A landscape with many peaks, sampled at points; each row gives a point and its height.
A climber steps from a point to the highest of its 2 nearest points, and stops where none of them is higher. Distance is the straight distance between rows; heights are no part of it.
J281: [-17 -30  20 -20 -16 -12  36  -5  -4 -17  24 -22  -3 -11 -29  20   6   9
  -2 -29   7 -34]  h=503
J561: [ -1 -23  23 -17  -2 -24  34  -2  -7 -13  14 -30  15 -13 -12  19  14 -14
   0  12  20 -27]  h=479
J650: [ 21   7   7  -1  10 -21   0  -1  -3  -5 -19   2  15 -10  14   8  -1 -19
   9  26  34  11]  h=456
J677: [-10   8  12  52   6 -27   8  13 -17 -19  20   7  25  -5   6   9  11   0
  -5  49   8  18]  h=528
J590: [-14  -7  -4  29   3 -27 -13 -13 -11   9  -7  -9  12  15  13  25   6  16
  -8  47  26  -2]  h=354
J693: [-24 -14  27  16  -9 -33  33   0   8 -19   5  18 -10 -24 -23 -13  -5   5
 -21   5 -12 -26]  h=212
J553: [ -1  15   1 -37  12  12  -2  -6   3  18  -4   7  -4   0  -9 -15  -5 -37
  18 -17  -2  -6]  h=150
J171: [ 13 -13 -24  13  30  30 -27   2   1  28 -31 -11 -14   7  34   3 -32  16
  -3  -8 -18  -5]  h=41
J352: [ -1 -13 -15   4  -8 -23   1  -2  13  -3 -30  16 -11  -2  -2  -7 -17  11
 -18   3   0  -8]  h=323
J750: [-20 -11 -15 -57 -19 -22  32  -1  12  -7  24 -32   8 -23 -11   1  36 -25
  16 -25 -13 -30]  h=472
J735: [ 38  -9  16  19   5  10 -17  13  11 -12 -27  20 -15   5  26 -30  -9  10
  -2   6   6  32]  h=382
J248: [-17  -8  27 -35  -2 -15  24  -6   4 -11  28  -8  -4 -11 -21  -5  31 -22
   6 -25  16 -18]  h=559
J487: [ -3  -4 -24   1   5 -15 -23 -19   4  20 -17 -16   0  23  10  29 -11  26
 -13  16  16 -13]  h=406
J11: [ -1  12  -1  36   9  -7  -1   9 -11 -21  17   5  10  20   8   3   0  -9
  -4  27   6  17]  h=576
J702: [ 17   3   9  27  14  22 -19  25  -9 -10  13  13   1  16  12 -15 -10 -18
   4   3   0  39]  h=421
J144: [ -4  -5  -6  35  30  43 -23  11 -17  53  -3  -1  -4  -6  22  -2 -20 -13
  11  12 -30   3]  h=19
J4: [ -2  15  23  35  13 -34  34   4 -17 -20  24   2  31 -29 -10 -13  11 -25
   8  38  -2  -4]  h=574
J571: [-10 -11   0  50  14  13 -29   8 -17  36  17  18   4  12  12  -1  -2   6
  -5  31   0  33]  h=72
J212: [-14  -9   0 -24  -7 -12  20 -18 -10  11  19  -9   4 -21 -29  19   2 -20
   6  -2  -8 -36]  h=409
J948: [ -9  11   4  30   7  57 -36  11 -17  25  28  12  -7  33   1   6  -7  -1
  11   0 -12  29]  h=485
J123: [  2  -2   8  11   0   7 -23 -13  -2  -9   4  12 -19  29 -14   4  -9  11
  -6  -4  12   6]  h=332
J101: [ 21   7 -20 -13  23  50 -21   6  -1  27 -27 -19 -11  14  27   5 -28  14
   4 -28 -28 -14]  h=33
J566: [ -3  -1 -32   1   4 -21   6 -15 -10  -4  -7 -19  10  -1  -8  21   0  -9
   1  27 -12 -26]  h=659
J337: [  6  -5  15 -21 -12 -48  35   3  20  -8 -17   6  15 -43   8 -10  17 -10
  -3   7  35   1]  h=365
J120: [ -4  -7   5  75   2   0 -16  31  -6   9   8  25  20  -6  22  -8  -1  20
 -16  36   7  64]  h=96
J243: [-17 -18  13 -44  -8 -31  36   4  14  -5  18 -26   2 -34 -15  -8  35 -20
   6 -15   4 -26]  h=510
J216: [  3  -1  16  26   2  30 -27   0 -12  11  25  21 -14  31  -9   0 -10   4
  -1   2   5  27]  h=462
J112: [-21  16   0  25   4  31 -25 -10 -25  20  27  -6   4  37 -14  23   3  -4
   9  15   2   8]  h=529
J177: [  4  -5  -3  58  16   7  -8  22  -1  -4 -25  29   1  -9  28 -21 -16   4
  -1  21 -19  27]  h=304
J420: [ 13   0 -23 -14  17   4  -4  11   8   4 -36   7  -5 -16  22 -28  -9 -23
   9 -17 -14  -2]  h=275
J757: [ 29  11   1  15  25  63 -19  29 -15  21   0 -23   6  23  45   4 -14  -8
   9  -8 -15  11]  h=213
J709: [  0   4   2  12  12 -19  20 -17 -21  -4  15 -14  15 -25 -12  14  12 -29
  13  50 -20 -25]  h=438
J42: [ -6  -4  25 -23 -18 -48  33  13  35 -15 -13  14  -5 -43   7 -33  32  -6
  -7  -2  19   3]  h=316
J146: [-18 -40  41 -21 -14 -23  45  15   7 -19  19 -20   1 -20 -21  -3  21   8
  -3 -25   8 -27]  h=532
J703: [ -6  16 -12  60  23 -11  -4   5 -26  12  19   4  37 -22   9   4  10 -18
  17  60 -12  29]  h=540
J83: [ 24   3  -3 -55  -4   3 -19 -10  18   7 -12  -4 -19   9   7 -19   7  -7
   5 -29  14   6]  h=634
J645: [ 17  -8  -8 -43 -27   9 -24 -24  18  -5  -3  11 -43   4 -20 -21  11  25
   3 -43   0  10]  h=284
J594: [ 14 -14   9  34  25  61 -29  23 -17  40   2   7 -15  -4  36  -3 -20   1
   1  -3 -23  16]  h=25
J145: [ 45 -10   9  39  12  27 -17  34   0 -17 -23  17  -3  -6  48 -18  -6  12
   2   4   5  48]  h=357
J982: [ -4   0  -1 -14   2 -29  24   2   3 -28  -8  -5  12 -16   1  -7  15 -18
  -6   7   9 -13]  h=760
J349: [ 14  -5 -11   9   3 -16 -12  -2  12 -19 -31   0  -3  24  17   3 -11  27
 -16   9  19  11]  h=326
J597: [  4 -17  42  -4  -1 -36  40  13  -3 -22   4 -19  24 -22   3   7  17  -3
   1  19  36 -15]  h=440
J816: [ -7  11 -14  55  22  14 -13  26 -26  15  25  -4  30  -7  16   4   6 -22
  12  45 -17  44]  h=588
J187: [ 17   4 -19 -52 -11  10 -15 -13  14  36 -14  -1   2   1  -8  17 -15  -3
  -5 -13  11 -15]  h=494
J94: [ 12  -2 -10  36   5  -7 -15  11  -1 -20 -14  13   2  29  28   5  -4  17
 -11  25  19  28]  h=290
J541: [ 15   7   0  51  19  16 -11  35 -10 -14  11  12  22   2  23 -12  -5 -17
   4  25  -2  53]  h=399
J998: [ -1 -29 -18 -49 -38 -15  11 -15  31 -13  14  -6 -12 -10 -15   5  12  37
 -20 -52   9 -13]  h=425
J24: [ 15  -2  21  18  10  -4   2  13   8  -2 -15  39  -9 -23   7 -49 -12  -9
   2   3  -2  25]  h=176
J852: [ 25  -6  -5 -37   4 -14  -7   2  21  -1 -26   8 -13 -12  17 -32   4 -11
   6 -15  15  14]  h=743
J208: [  1  -5  35 -14   1 -33  23  -4  10 -12  13  12  -1 -24  -6 -26  15 -20
  -1  -2  24   1]  h=102
J193: [-10   8 -12  48  22  32 -18  34 -18  25  30   7  16   6  11  -2  -6 -18
   8  22 -24  30]  h=635
J717: [-25  -8 -28  66   6   6 -19  25 -18  24   7  -4  23  12  31   4  17  12
   2  42 -15  46]  h=130
J483: [ -9  31 -31 -29   2  17   2 -19 -11  21   1 -30  15   9 -22  35   3  -7
  16  11 -38 -41]  h=569
J881: [  2  14 -12  10  11   0 -10  -1 -17 -19   3 -12   9  26   7   8  -2 -19
   6  11  -5  -1]  h=608
J311: [  1   3 -22  35  17 -13  -5   6 -11  -9 -25   5  10   0  21   1  -8  -2
   1  32  -8   4]  h=195
J514: [  0  48 -15 -34   5  58  -7   2  -4  17 -17 -16   0  35 -11  14 -11   5
  13 -37 -17 -19]  h=643
J612: [ -1   2  -7  36  15 -25  18 -21 -20 -11  10 -25  25 -18   2  25  28 -20
  15  68 -20  -8]  h=463
J767: [ -2 -21 -23 -23 -35 -49  35   5  28 -14 -24  -2  27 -36   4  12   5  14
 -23  10   5 -18]  h=344
J564: [-17  -7 -22  63  19  28 -28  19 -29  42   6 -13  21   3  43   5  11  -4
  11  37 -25  31]  h=146
J423: [ 28   7  24  22   5 -16  -4  15   6 -23 -11  28  12  -7  15 -20  -1  -5
   1  23  28  38]  h=303
J686: [ -4 -42  32 -19  -9 -32  51  15  -1 -25   8 -39  13 -24 -14  14  18   2
   6   0   9 -37]  h=504
J607: [ -2  18  -3  13  15  60 -20   9 -16   7   3   3 -15  28   8  -9 -14 -13
  17 -25 -26   4]  h=557
J854: [  4  -7 -18   9  10  15 -39 -13  -3  23 -16 -11 -14  34   7  19 -14  36
 -10   5  11   3]  h=435
J419: [ 13   2 -27 -30  10  25 -20   1  10  28 -29  -2 -12   0   7  -8 -27   6
  -2 -29 -16 -11]  h=23
J676: [ -8  26   6  18   8  77 -25  12 -17  35  12   1  -7  37  -3   8 -11   2
  18 -20 -25   6]  h=521
J971: [  5   0 -19  45  26  13 -16  19 -16  16 -15   1  16  -3  31   1 -12 -14
  11  33 -11  18]  h=182
J772: [-11  -9 -31 -60 -23 -16  16  -6  23   0  17 -15   6 -18   0  -7  28 -14
  -4 -33  -4 -18]  h=437
J549: [ -6  20 -27  -5  15  15 -12 -16 -20  29  -4 -22  10   9  -9  25  -3 -13
  16  27 -26 -27]  h=596
J889: [-11   9   1  30   8   7 -15   7 -22  -1  39  -4  15  28  -6  17   5 -12
   3  23   4  14]  h=549
J938: [  1  10 -26  36  28  27 -26  11 -23  32  -5 -21  19  12  37  14   4 -10
  20  39 -22  13]  h=164
J534: [ -5 -20   4 -63 -34 -11  13 -13  23  17  25  -7  -1 -20 -18  10  17   0
  -5 -38  27 -15]  h=82
J500: [ 15   7 -11   6  23  -1  -6  13  -4  -8 -20  10   6  -5  21 -23  -5 -27
   9   5  -2  11]  h=262
J701: [ 16  17  32  48  -7 -13   7  24   6 -29   3  35  23 -10  10 -27   1   2
 -10  20  23  48]  h=273
J431: [ -4  -4  19  10 -20 -27  11   4  18 -38 -16  17 -13  18   1 -12  -5  22
 -25   8   4  -3]  h=271
J213: [ -2   8  -2 -15   3  -8  15 -19 -16  13  18 -14   9 -21 -24  15   2 -36
  13  26 -18 -25]  h=423
J351: [ 10  11  22 -19   1   7 -13 -11  -4  -3  14   1  -3  25  -8   2   1 -18
   7 -10  26   6]  h=598
J310: [ -1  -9 -27   4   7   1 -18  -8   6   2 -24   7 -22  14   1  -7 -24  16
  -5 -14 -14 -10]  h=341
J887: [ 16  -3   5  46   0   8 -17  27   7 -28 -17  18  -1  22  28 -18  -4  25
  -9  18  -5  43]  h=268
J77: [ 10 -14  -7 -45 -22 -14 -10 -10  35  -4 -11  11 -36  -4  -6 -35  22   8
  -1 -36  -1   9]  h=234
J725: [  7  -5  -4 -32  -6 -32   9  -1  20 -16 -21   5  -3  -9  11 -17  10 -14
  -7  -8  16  -1]  h=877
J3: [  9  -1  23  33  -5  -6  -8  17   8 -38   1  25  -3  23   4 -17   2  15
 -16  10   5  28]  h=245
J895: [ 18   0   1   1   8  -2 -20  -9  -4  13 -13   0   5   6  12  16 -12  -5
  -1  27  33   7]  h=491
J580: [-14 -23  -8 -25 -14 -30  31  -7   6  -1   4 -10   9 -30 -20  12  10 -10
  -9  -1  -5 -37]  h=392
J883: [-13 -31 -16 -49 -36 -37  31   5  35   3  11   2  11 -35  11 -12  29   3
 -15 -22  11 -10]  h=279
J163: [  2 -16 -19 -13 -23 -41  15   3  32 -13 -43  19   0 -22   5 -11  -2  17
 -27   3   2  -3]  h=292
J43: [-30  -4  -4  53   0 -34  17 -10  -9   0  -9  -7  17 -19   8  14  16  13
  -5  65 -12 -15]  h=226
J953: [ -3 -11   3  57   7  24 -28  35 -12  32  27  14  11  -1  13 -12  -1   7
  -9  29  -2  65]  h=81
J411: [ 29 -23   0  38  15  28 -39  13  -7  19 -21  -2 -12  16  42   3 -12  27
  -4  12   4  31]  h=56
J95: [  5 -27  29 -26 -25 -36  24  -1  27 -20  -9   4 -11 -17  -7  -3  10  16
 -21  -4  30  -8]  h=508
J140: [ -8 -35  36 -37 -24 -31  36   3  28 -16  12 -11 -10 -19  -7  -9  28   8
 -11 -21  27 -16]  h=591
J230: [  0   7  12 -17  -3 -10  -1  -2  15 -33   3   7 -24  15  -3 -35  21 -14
   0 -22   4  14]  h=604
J774: [ 32 -20  -7  10  17  27 -33   2   0  18 -31   6 -22  11  27  -6 -26  32
  -5  -5  -7  10]  h=47
J130: [ 20   7  -8 -36 -17  23 -28 -25   7 -10  -8  -4 -35  26 -17  -4  -6  33
   5 -46   2   8]  h=329
J818: [-25   4 -11 -52 -30  15  32 -17  -7  -1  30 -42   7  -9 -33  41  12   9
  14 -46  -5 -36]  h=324
J775: [  2  -8 -45 -50 -19 -11 -10 -18  18   6   6 -15   5   4 -15  27 -14  39
 -24 -39   3 -13]  h=342
J332: [-11   7  18  -8  -8 -45  44  11  15 -39  -8  -8  12 -30   6 -23  30 -17
   0   9   2  -9]  h=688
J589: [  3  -7 -15 -12   0 -33  33  -7  -3 -23  -8 -25  19 -20  -1  18  12 -14
   1  28  -6 -27]  h=700
J638: [ -2  12  33  56  -2 -22  13  21  -5 -24  27  32  19  -7  -1 -23  -6   5
 -18  30   6  34]  h=248
J769: [ -9  43 -26 -35   0  35  -2 -12  -6  13  -3 -21   9  26 -17  20  -3  -7
  17 -12 -27 -27]  h=592
J316: [-16   4  -6  12   9  -6   7  -2  -7 -26   4  19  -8   8 -15 -20   1 -21
   1 -10 -18  -9]  h=692
J399: [-22 -13  43  10 -18 -45  58  11  14 -20   1   6  10 -41 -10 -13   4   7
 -13  19  -7 -35]  h=230
J623: [-13   0 -17 -69 -38  10  26 -18  10  -3  30 -30   7  -6 -22  31  16  23
   2 -59  15 -23]  h=366
J86: [  8  39  -5 -29   1  74 -14  -9   0  19 -19  -8 -21  25  -5   2 -11  26
  21 -54 -18  -2]  h=731
J308: [ -1   8 -20 -68 -28   7  15 -13  10  30  15 -13  16 -21 -21  20  10 -18
  10 -19   1 -31]  h=125
J151: [ 33  -1   9  58  15  15  -8  37  -1 -10 -22  31  15 -27  38 -17 -10   7
   1  17   7  52]  h=339
J663: [ 18   7  -7 -30   4   7 -19 -14   0  27  -9  -8   0   6   2  21 -15 -10
   3  11  16 -10]  h=523
J538: [-13 -20  -7 -41 -27 -19  24 -11  13 -23  18 -15 -11  -3 -21  10  13  10
  -8 -43   5 -26]  h=471
J135: [ 30  10 -17  17  27  12  -5  27  -7 -10 -30  -4  20  -7  41 -14 -10 -18
  14   8  -8  23]  h=246
J712: [ 13  -5  -6  21  12  11 -36  -5  -7  19 -10  -6  -1  26  17  19  -6  10
  -3  20  21  22]  h=461
J992: [ -7 -37  -3 -35 -36 -43  46  12  29  -4   1  -4  24 -41   1   4  10  10
 -21  -5   6 -21]  h=315
J840: [-12  22 -37  -1  13  20 -24 -11 -14   9 -12 -22  -9  31  -7  20 -18  14
   5 -13 -21 -20]  h=278
J99: [ -8   8   0 -59 -22   4   5 -25  17 -10  13 -13 -24   7 -19   2  21   8
   7 -54  16  -9]  h=482
J67: [  7  19 -27 -51 -16  17 -21 -26  12  -3  -2 -14 -16  20 -23  12 -11  42
  -3 -59   3  -5]  h=370
J407: [  4  15   7  70   6   3   2  39  -1 -11 -22  31  25 -26  29 -18 -11   6
  -3  30  -9  46]  h=321
J361: [ 13   5  18  -5   4 -37  17  -2   2 -12 -21  12  18 -34  12 -11  10 -23
  12  16  34  11]  h=415
J428: [-13  21 -13 -38 -20  37  -7 -28   0  21  -3   2 -23   9 -33  17 -13  12
   6 -45   1 -12]  h=413
J169: [ -2  26 -29  11  26  38 -23   3 -19  33  -9 -26  14  30  24  21  -2  -9
  21  26 -26  -9]  h=163
J257: [ 14 -11 -13 -19   8  31 -19   2   6  20 -22  15 -33  -6   1 -27 -19   0
   8 -35 -25  -8]  h=16
J5: [ -2  -8 -24 -38 -12 -19   2 -20   8  -1  10 -24   7   8 -14  33 -11  22
 -15 -15  12 -26]  h=313
J652: [ 23   2 -10  -9  10  53 -23   1   2  -1 -17  -6 -32  22  11 -14 -17  24
   9 -48 -30   3]  h=742
J121: [-20  -2  -9   3  -4   3  -8 -24  -2  -5   6  -1 -15  23 -22  19 -11  13
 -11  -6   5 -17]  h=350
J930: [-26  -3   3  30   8  -2   1  -9 -11  -7  17  14 -11  10 -20  -3  -4 -13
  -4  10 -15 -14]  h=712
J433: [ 13  -8  15 -27 -14   5 -11 -16  12   7   3  20 -29  -6 -21 -16  -4  -2
   1 -17  12   4]  h=29
J413: [-25  17   1 -32 -14  18  22 -21 -20   2  21 -30   0   4 -40  38   8  -6
  16 -24  -2 -38]  h=301
J164: [ 10  24 -19  16  30  57 -26  15 -16  33  -5 -26  11  38  40  16 -11   9
  16   4 -21  -1]  h=188
J783: [ -2  10  13   8   7 -15   4   9   5 -37  -1  24  -7   8   0 -41   6 -15
  -2 -11  -8  15]  h=657
J714: [-10  15  -1  34  20  44 -17  13 -28  30  25  10   6  11  -2  -3 -15 -26
  15  11 -38  10]  h=667
J242: [  0 -10  -5  -2 -18 -45  30   5  14 -24 -28 -11  21 -20  10  20   3  16
 -17  23  11 -22]  h=376
J389: [-11  -2  24  35   2 -32  17   3  -6 -18   4   7  11 -12  -1   6   0  -6
 -13  35  13  -5]  h=480
J30: [ 16  13   5 -34   2  21 -21  -9   4  11  -5  -4 -13  28  -4   0  -9  -1
   6 -21  11   6]  h=564
J100: [ -3  13  50  15 -19 -35  29   8  22 -25 -12  38   0 -29   3 -35   5  13
 -19  16   3  13]  h=210
J945: [ -6 -16   4  15   2 -32  10 -14  -8  -3  -2 -21   9   5   7  42   4  16
  -8  38  36 -17]  h=402
J274: [-11   6 -22 -18  -3  29 -19 -20   1  31 -11   6 -21   6 -23  12 -22   9
   0 -19 -12 -13]  h=386
J490: [ 11  12  28  -7  18 -21  11   1  -2  -2  14  16   4 -22   1 -36  11 -32
   8   6  25  18]  h=116
J262: [-27  -9   9  39  -5 -40  36   1  -9 -27  -4 -15  17 -11  -1  20  12  16
  -8  45 -14 -29]  h=244
J292: [ -9  -9  52 -16 -25 -52  52  15  30 -13 -13  11   6 -51   7 -22  14  13
 -16   9  18  -8]  h=274
J294: [ -3  22  -8 -62  -7  12   7  -9   5  21   5 -13   3  -4 -14   2  12 -30
  16 -18  -4 -16]  h=139
J303: [-15 -31  44 -14 -20 -44  59  24  19 -19  -2 -11  14 -43  -5 -10  15   6
  -8   3   1 -24]  h=247
J908: [ -2  16  -6  37  16  -6   0  -7 -26  -2  27 -15  27  -2   4  21  16 -21
  18  60  -8  10]  h=498
J369: [ 16  -8 -29 -12  -2 -27 -12 -10  15  -6 -27  -8   4   7  10  17 -14  32
 -23  11  23  -6]  h=364
J436: [-21   5   5 -20 -27  21   0 -31  -6   5  13   2 -28  10 -38  25  -5  13
   0 -38  14 -13]  h=450
J613: [  8  10   8 -16  14  26 -12   2   2  10   2  18 -12   0  -2 -36  -1 -29
  17 -24 -11  12]  h=158
J939: [ 34  -5   5   0   4  38 -26   9   4  -9 -13   7 -32  20  13 -34 -10   9
   9 -36 -21  18]  h=674
J470: [-18  -6 -41  27  17  -2 -23  -6  -3   8 -26  -5  -8  23   9   5 -15  26
  -8   8 -20 -10]  h=327
J812: [  7 -11  21  -8 -20 -43  25  -1  20 -26 -25   9   7 -14   8   5   5  18
 -21  15  29  -8]  h=430
J575: [ -6 -14  10   2 -18 -16  -4 -11  15 -30  -9  11 -29  18 -14   1  -2  33
 -23 -10   5  -9]  h=302
J278: [-21 -24   7  16 -10 -32  36  -2  -2 -27   1 -23   4   1 -12  26   6  16
 -15  20 -10 -40]  h=256
J995: [ -6  14  28  16   9 -45  43   7   1 -34   9   9  21 -39  -2 -27  18 -22
   7  24   0  -5]  h=620
J680: [-13  -4  25  20   2 -25  15  -1   1  -9  16  28  -8 -15 -23 -27  -2  -9
  -8   6  -2  -8]  h=199
J453: [  7  16  24  -4  13  -1   0  -1 -15   8  23  10   7  -4  -9 -20   1 -39
  13   7   9   5]  h=124
J55: [ 23  -2  16  10   5  37 -31  11 -11  -1  14  15 -18  30   4 -16  -8  -2
   9 -15  -1  33]  h=442
J7: [-12   7 -31  18  13  -7 -14 -13 -15  22  -9 -14   7   5   6  19  -2 -11
  10  41 -13 -15]  h=625
J197: [ -9   6  17 -34  -8  -4   4 -15  17 -29  18  -5 -27  12 -13 -16  26 -10
   6 -43  12   1]  h=548
J807: [  2  -7   9   4  15  -1  -5   1   4   3  -8  28 -19 -12  -3 -36 -11 -22
   3 -10 -13   7]  h=167
J643: [ -1 -13  20   4   8 -24  17  -3 -18 -16  15 -27  15   7  -3  32  13  -4
   1  28  24 -15]  h=448
J651: [ -6  -6 -44 -58 -20  -4   3  -9  23  15  -1   2   1 -12  -5  -8   3  -6
  -5 -43 -12 -14]  h=401
J259: [  4  -8 -29 -66 -30  -6 -10 -16  42   2   6  -5 -27  -7  -6 -20  21  18
  -4 -56  -1   7]  h=184
J396: [ -6  33  20  -2   6  56 -19  -4 -15  20  23  11  -1  30 -21  10  -3 -23
  20  -9  -3   7]  h=134
J341: [  0  21 -42 -32  13  12 -19 -12  -2  -3  -7 -32   7  29  -9  20 -18  21
  -2 -23 -15 -19]  h=294
J975: [ -6   4  34  22 -15 -42  38  10  10 -30 -15  13  12 -21   8   1   3  12
 -11  28  18  -8]  h=427
J905: [ -2  36   7 -29   1  41  -7  -9  -8  25   1   3  -1  16 -17   3  -2 -22
  19 -19  -1 -10]  h=142
J21: [-31   7  11  -5 -10  23  -9 -36 -19  25  17   0 -19  13 -38  40  -8   9
   4 -10   9 -17]  h=486
J947: [ -5  -2  51   6 -23 -34  27   6  26 -39 -11  16 -12  -4   5 -23   8  20
 -22   4   6   3]  h=239
J954: [ -1  -6  40   9 -13 -27  14  -7  19 -11  -1  39 -21 -19 -14 -40  -2   8
 -17   0   0   6]  h=186
J892: [  8 -14 -29 -45 -25 -15  -6 -13  25 -11  -5  -3  -9   2 -10  -1  -2  25
 -22 -35   5  -5]  h=379
J205: [-22 -16  -2  -1  -4 -13  11 -19 -16  -4  16 -29   2  11 -21  42   2  17
  -9  -3  10 -38]  h=280
J502: [ -3 -11  -6 -10 -15  -5 -12 -29   3 -15  -1   1 -29  19 -29  12 -10  30
 -12 -28   6  -8]  h=331
J926: [ -9  20 -27 -64 -29  13   7 -25   7  -6  15 -24 -11  10 -28  20   5  27
   3 -65   9 -10]  h=420
J45: [-22 -22  17  13  -3 -22  19  -9 -11 -15  17 -10  -5   6 -27  18   4  11
 -10   6   5 -30]  h=267
J353: [  4   5  33  38   3  -6  -4   9  -7 -15  34  25   3   9 -13 -16  -2  -7
 -12  14  18  37]  h=227
J359: [ -6  13  25 -38  -5   2  16 -11  -3  -1  26 -19  -5   6 -24  12  17 -27
  17 -24  14 -19]  h=597
J336: [ 44  -6  23   9   2  26 -24  13   5 -13   2  20 -17   9  15 -37   3   0
   6  -6   2  43]  h=411
J805: [ 16  19   2  49  13  -5  -1  26 -15 -23  -3  18  33 -17  24  -5   6 -14
  11  32  12  41]  h=372
J15: [  5 -21  13 -50 -29 -14   0 -16  21  18  13  11 -22 -23 -25 -10  11  -3
  -6 -23  20  -3]  h=52
J190: [ -5  29  18   4  12  25  -4  -1 -19  11  36   4  11  12 -18   3  -1 -40
  18   5  -3   4]  h=128
J821: [ 13  19  19  34   4 -29  12  13  -6 -31 -18  20  34 -24  17  -5  11  -9
   8  26  30  32]  h=338
J639: [-17  -4 -20  41   5 -33   6  -5  -9  -4 -22   1  15  -8   3   8  -2   3
  -6  43 -10 -15]  h=209
J47: [ 16   1   9   9  17  64 -30  10  -9  42  -8   4 -18  13  14   2 -25   4
  10 -13 -16   7]  h=32
J704: [-12 -16  -2 -59 -34   3  26 -12   4  25  31 -18   8 -24 -23  25  13 -11
   0 -29   9 -34]  h=109
J977: [ 14 -15   2  38  20  19 -13  16  -4  12 -19  25 -16 -11  19 -25 -22   0
  -1   1 -21  16]  h=291
J632: [  4 -10 -29 -45 -16   7 -12  -9  21  17 -13  12 -24  -8 -11 -16 -11   2
  -5 -42 -15  -2]  h=369
J745: [ 19  -9   2   5  11  30 -31  -5  -1  30 -16  16 -23   8   7  -6 -24   4
  -1 -10  -1   9]  h=40
J414: [ 31   7   1  18  28  40 -15  31 -17   6 -11  -1  10   3  45  -7 -11 -24
  16  -3  -5  26]  h=231
J716: [-24   2  -5  69   6 -10 -14  22 -18   8  15  14  24   3  16  -1  10   3
  -8  52  -2  43]  h=112
J622: [ -5  -4 -27 -17   1   0  -5  -5  10  -2 -13  10 -19   1 -12 -10 -13  -9
  -2 -27 -21 -15]  h=355
J654: [ -9 -11 -14 -31  -9 -10  15 -19  -7 -10  20 -48   9  14 -23  48   2  25
  -4 -19   8 -40]  h=293
J851: [ 17 -14  -4  10  26  21  -7  19   1  13 -23  13 -10 -16  28 -31 -22 -16
   8 -17 -23   4]  h=285
J98: [-19   0 -33  -9  -6   2  -9 -26  -2  27  -2 -11  -8   9 -21  28 -16  10
  -6   0  -3 -26]  h=368
J711: [-28  21 -28  16  13  42 -29 -13 -19  34  -4 -18  -2  38   1  20 -11  16
  12  -9 -27 -14]  h=266
J625: [ 16 -14   9  47  16  14 -32  15  -7  18  -3  17   1   6  29  -1 -11  12
  -6  26   9  43]  h=64
J864: [  7  12 -47 -55   4  -3 -13  -9  11   6  -8 -27  11  11  -7  10 -13  25
 -12 -37  -5 -15]  h=314
J35: [  0   3  15  37  12 -12   3  11  -4  -9   8  36   5 -14  -3 -33  -9 -16
  -5  17  -6  13]  h=187
J188: [ -3  19 -10  -1  18  28 -12   3 -11  -4   3   0   0  30  -1   1  -6 -17
  12 -10 -13  -3]  h=584
J675: [  0  18  12  43   5 -34  35   3 -15 -36   0  -3  34 -33   4   6  23 -14
  12  52  -5  -1]  h=537
J634: [ -4  10  32 -11  -1   9   2 -15 -14   6  29  -7  -5  13 -26  23   2 -19
  10  -4  22  -9]  h=626
J110: [-12  -9 -18 -23 -14 -21  20  -8  11  -5   0   7  -7 -14 -22 -10   1 -13
 -11 -17 -13 -21]  h=371
J261: [-31   4  11  25   0  20 -15 -19 -24  16  28   3 -12  19 -31  23   0   7
   2   5   2  -9]  h=511
J935: [ 10  18  -5 -12   5  55 -28  -8  -5  20 -15   0 -27  30  -6   5 -20  19
  10 -34 -15   0]  h=826
J532: [-17   2  -7  37  20  17 -20  -1 -15  11  12  14  -4  15  -6   1 -11 -14
   5  14 -21   2]  h=691

Where does a climber stop that starts at each point below?
J169 => J881
J580 => J930
J701 => J881
J190 => J895
J15 => J895
J151 => J881
